Each row is a point on a landscape with many valleys, with its height.
From any point a ball rolls to the lowest of the 2 points nearest to it. It stops when none of these is lower. Distance is the straight distance between rows; heights are no part of it.
<853>: [149 166 141 132  90 129 219 141 138 127 127 161 140 152 163 102 163 171
 113 128 123]  h=7.62
<808>: [177 130 154 151 136 184 126 109  73  99 129 117 148 144 108  94  87 125
  99  76 130]  h=5.22
<3>: [148 123 143 126  99 151 162  99  83 171 159 119 106 158 178 142 119 137
 109 127 117]  h=3.79
<418>: [128  83 201 103 146 106 174 103 107 125 111  99  98 131  85 142 102 160
 140 173 111]  h=6.49
<636>: [120 138 183 102 111  76 181 166 104  75 130 135 122 121 118 157 119 159
 136 135 124]  h=7.45
<764>: [174 113 119 136  97 110 132 159 174  90 104 148 133 131  74 114 160 135
 139 138 156]  h=6.48
<76>: [136  59  59 163 119  99 100  32  92 118 119 141 146  97  95  98 128 166
 100 115 149]  h=4.14
<783>: [111 157 130  93 129  92 103 194 123 139  99 117 114 127 154 154 153  99
 156 116 125]  h=8.00
<39>: [ 87 166 140 105  56  95 177  96  94 150 111 113 132 123 154 145 137 169
  95 159 117]  h=3.90
<722>: [150 163 134 143 139 104 142 191 142 116 150 121 153 117 118 111 116  92
 155  58 142]  h=4.12
<561>: [142 123 105 126 137 203 100 115 115 185 184 103 138 145 140 120 102 114
  93 117 134]  h=6.37
<408>: [206 134 179 128 125 176 114 130  81 106 113 118  89 154 106 118  94  94
 110  97 132]  h=4.48
<280>: [101 128 187 103 135 146 171 157 145 116 120 105 124 136 133 166 142 160
 123 179 102]  h=3.75
<66>: [182  91 150 150 117 102 142 125 119  91 131 135 111 125  88 117 113 142
 145  98 151]  h=4.04
<13>: [134 166 106 127 131  71 126 214 139 142 127 134 128 128 142 131 141  81
 162  39 154]  h=5.09
<1036>: [113  92 108  95 126 131  69 160 178 191 154  82 109 117 150 147 136  78
 135 160 128]  h=5.20
<703>: [106 169 161 152 170 141 113 169 122  60 108 171 135 144 104 176 140 152
 162 160 134]  h=2.28
<537>: [144  90 148 175 176 144 168  78 139  70 184 159 160  95  94  71  85 139
 120 106 102]  h=2.51
<1028>: [ 77 173 145 127 129 160 183 112 146 141 119 142 166 111 164 124 153 163
 118 189  76]  h=3.94
<626>: [143  80 174 134 164 136 175  91 123 123 141 120  93 126  99 110 116 165
 129 168  76]  h=5.65
<614>: [129 210 142 127 135 152 144 180 111 145  81 141 134 163 156 132 169 100
 146 109 134]  h=4.07
<670>: [131 164 141 114 104 134 220 121 130 121 180 149 133 129 188 111 148 157
 117 159  99]  h=8.15
<648>: [ 66 170 172 122 159 137 166 153 153 101 121 129 154 121 139 157 148 158
 130 170  87]  h=3.25
<869>: [153  88 159 131 174 134 137 142 104  84 122 169  96 152  84 145 154 179
 152 182 139]  h=7.40
<411>: [126 146 116 134 100 110 175 145 128 112 127 184 134 150 133 135 168 181
 139 151 140]  h=7.01
<756>: [109 129 156 129 136 110 178 129 159 145 176  88 171  81 158 116 104 107
 102 100  95]  h=7.28
<897>: [ 66 179  75 101 166 123 111 136 125 157 105 163 135 149 181 169 170 110
 166 139 138]  h=4.58
<949>: [125 169 113 151 117 137 148 115  90 102 170 206 116 151 171 138 134 148
 161 147 129]  h=6.23
<854>: [125 194 115 148 119 121 137 166 105 126 139 177 141 134 174 143 137 138
 155 109 127]  h=5.98
<824>: [162 114 108  94 123 211 108 111  76 204 191 112 121 184 164 119 102 115
  69 122 132]  h=6.38
<995>: [104  73  67 154 110 119  87  35 128 154 162 129 143  97 144 130  97 133
 106 147 122]  h=3.05
<799>: [ 72 184 111 115 109  55  95 140 118 104  55 111 117  89  90 121 132 131
 130 104 145]  h=8.80
<589>: [ 98 176 108 134  78 110 114  86 124 133  48 118 146 104 106 127 143 149
 112 169 141]  h=7.48
<285>: [160  84  53 156  75  90 104 105  99  91 128 143 156 119 106  97 126 139
 103  67 182]  h=4.88
<484>: [148 151 102 147  88 137 165 101  86 125 127 192 113 164 157 132 161 169
 140 143 147]  h=6.57
<532>: [135  66  55 143 120 135  88  30 131 146 118 121 125 109 113 114 131 147
 103 163 143]  h=3.72
<59>: [113 122  69 115 110  68  65 160 168 144 113  96 121  95 127 115 144  63
 133  74 151]  h=7.69
<354>: [100  92 107 137 138 131  83  73 131 175 164 101 126  95 156 144  83 117
 126 156 105]  h=3.80
<221>: [116 152 104 131 114 122 188  75 121 124 192 166 146 107 188 115 133 147
 120 145 103]  h=8.50
<333>: [158  63 163 128 177 166 146  80 141 152 164 105  91 145 121 102 106 142
  89 149  80]  h=4.85
<397>: [140 112 147 167 151 143 128  96 124  97 180 138 140 112 121 108  76 121
 125 107 118]  h=3.35
<5>: [198 117 167 113 108 163  97 124  91 136 112  97  70 153 127 144 104  96
 121 149 137]  h=5.27
<188>: [112 139  92 135 180 157  81 140 149 172 135 116 123 138 143 119 135  66
 154 133 128]  h=5.28
<441>: [121 152 130 119  83 124 106 109  99 135  60 119 114 133 118 160 157 138
 125 186 148]  h=7.02
<428>: [ 88 154 102  77 133  63  92 174 128 130  84 127  97 132 153 145 148  75
 159  68 146]  h=8.29
<963>: [118 185 154 150 185 172 114 145 106 105 108 165 129 144 137 142 133 123
 176 140 109]  h=1.61
<266>: [135 129 127 132 123 189 116 113 153 160 134  77 146 128 126 118 119 108
  94 125 112]  h=6.00
<967>: [ 70 160 109 108 143  56 104 134 131 121  64 120 117 111 128 125 120  90
 155  62 137]  h=8.58
<224>: [180 102 141  87  96 185 136 110  73 188 157  91  99 168 177 131 109 133
  72 117 123]  h=5.33
<123>: [157  68 127 120 100 123 117 117 129 146 165  91 116 123 135 141 101 125
 106 104 139]  h=7.49
<846>: [163 124 135 119  86 149 104 109 113 145  85  92 109 126 115 121 142 101
 119 162 143]  h=6.24
<980>: [115 153 135 154 101 117 135 102 138 125  92 134 153 106 119 119 132 136
 125 127 129]  h=7.81
<183>: [152 119 169 129 119 150 186 136 145 122  89 139 119 154  95 110 150 172
 123 161 129]  h=6.39
<748>: [134  58  88 155 174 200  96  63 117 117 165 143 183 119 110  67  98 151
  93 112 123]  h=3.95
<207>: [150 183 152 138 116 167 119 150 100 110  84 153 116 153 133 142 148 124
 158 142 146]  h=2.70
<848>: [ 51 158 130 108  92 117 176  89 140 152 100 122 150 107 146 147 155 173
  91 186 103]  h=5.04
<745>: [ 82 138 103  94  84  88 113 171 148 154 137 128 127 135 158 169 150 142
 123 156 131]  h=6.12
<581>: [114 158 183 102 112  76 138 204 104 104 113 120 120 129 137 169 125 132
 153 115 123]  h=7.70
<942>: [117 103 119 113 118 144 111 130 191 170 123  74 136 121 132 128 139 100
 112 149 117]  h=5.48
<475>: [ 69 140  52  99 139  63  68 164 159 139 111 145 111 115 142 114 147  76
 156  86 144]  h=7.99
<449>: [133 109 168  89 116 125 192 157 123 118  97 128 110 158  97 158 167 196
 121 177 125]  h=5.23
<698>: [112 145 150 149 143 116 132 179 177  57 116 169 145 117  86 136 146 154
 150 150 137]  h=2.75
<710>: [ 98 158 123 109 178 109 167 177 151 163 123 133 136 144 161 124 131  89
 161  86 135]  h=6.10
<75>: [135 101 157 138 167 145  96 156 175 129 170  99 113 125 106 128  87 100
 148 139 101]  h=4.21
<346>: [156  93 136 118 132 111 144 159 150  75 108 162 118 156  72 139 173 168
 152 170 160]  h=7.03
<519>: [142  83 103  99  72  79  71 151 144 143 140  92  87 117 124 147 137  94
 136 153 155]  h=6.97
<884>: [123 121  80 155 103 166 128 116 186 136  94 108 185 104 106  96 156 126
  79 121 138]  h=8.31
<832>: [157  64 103 174 169 146 145  68 121  99 157 152 162 115 105  71 119 163
 106  97 117]  h=3.34
<617>: [120 121 134 130 189 161 116 167 187 160 138  94 127 129 119 115 115  72
 138 121 114]  h=4.65
<96>: [126 141  89 157 107 142 132 104 162 148 145 137 166 116 142 107 140 139
 108 107 124]  h=8.07
<910>: [127  97 115 153 155 194 101  92 121 128 148 104 187 113 105  85  82 117
  96  92 125]  h=4.47
<720>: [203  97 130 130  97 125 134 155 133  92 107 121 104 134  83 107 143 110
 112 104 169]  h=5.49
<1044>: [133 117 103 112 111  77  45 165 138 140 119  95  90 100 122 143 122  53
 146 111 146]  h=7.37
<503>: [117 185  98 140 126  97 117 161  95 145 129 152 133 140 175 136 147  87
 170  61 156]  h=5.68
<319>: [184  81 171 158 139 132 111 104 114  76 122 112 125 120  63 106  83 111
 134 101 143]  h=2.96
<69>: [132  98  77 141  84  74  94  73 103 112 107 123 126  99  71 111 114 146
 106 106 172]  h=4.45
<545>: [108  86 106 125 146 124  88 126 160 191 187  78 128 107 166 151  95  90
 131 132 114]  h=4.49
<131>: [ 95 118 117  94  86  73  90 144 143 140 130 103 106 105 118 156 122 137
 125 153 138]  h=6.52
<474>: [100 113 203 111 147  81 186 127 122  73 130 118 126  99  71 143 105 163
 143 165 114]  h=7.12
<913>: [109 125 143 161 165 128  91 129 150 114 143 122 134 103 117 124  89 109
 163 116 111]  h=3.89
<110>: [ 74 192  88 113 139 121 103 178 106 128 107 174 132 147 162 193 183 144
 147 147 149]  h=5.34
<202>: [ 84 161  88 125 106  95  98 167 146 104 120 163 135 140 139 165 169 150
 144 147 143]  h=5.72
<232>: [214  82 156 126 168 184 108 119 110 117 153 133 104 174  91  97 105 132
  95  98 112]  h=3.23
<454>: [ 85 169 135 144 189 121 110 131 113 142 103 153 128 125 148 145 121  99
 175 121 117]  h=2.54
<351>: [ 73 194 115 117 177 123 125 104  77 155  91 173 124 157 187 153 133  86
 170 112 140]  h=3.45
<689>: [128 178 129 127 129 147 150 176 156 161 117 118 145 142 150 121 152 105
 128 107 125]  h=5.16
<566>: [151  87 151 130 173 168 119 134 151  98 160 170  98 162 110 142 130 167
 155 189 113]  h=7.60
<146>: [107 153 151 129 181 121 175 161 158 153 152 101 150 102 152 112 111  95
 145  76  93]  h=6.79
<697>: [207  62 141 141 147 157  91 127 114  88 155 117 110 136  92  95  84 110
 118  86 143]  h=1.56
<1017>: [118 136 144 102  88 125 177  82  72 156 138 126 110 143 180 145 146 161
 121 175 107]  h=1.74
<382>: [123 151 163 146 138 106 141 185 156  87 139 151 140 116 113 136 121 130
 173 107 123]  h=3.24
<98>: [114 105 140 110  94  90 134 112 130 149 158 104 110 113 157 150 100 138
 127 140 112]  h=6.98
<565>: [144 103 147 144 119 159 120  82  87 111 120  96 167 106 116 115  75 134
  88  89 127]  h=5.12
<780>: [155 113  77 138  73 127 147 108 178 125  74 120 161 116  88  87 179 142
  84 130 158]  h=8.63
<970>: [187  98 165 126 181 209 106  82 147 132 158 129 100 155  93 105  96 128
  89 141  96]  h=4.08

Where does a ball stop that starts at each point below?
<853> -> <963>
<967> -> <697>
<221> -> <963>
<59> -> <963>
<98> -> <963>
<869> -> <697>
<561> -> <995>
<884> -> <408>

Call two points neighbours if one is among the 2 nearest of the other. Go from one point of each pair to the other, from neighbour to neighbour, staying as low as possible. Name the highest point that can't be avoided.
<995> / <648> -> <824>
<648> / <1017> -> <848>
<408> / <537> -> <808>
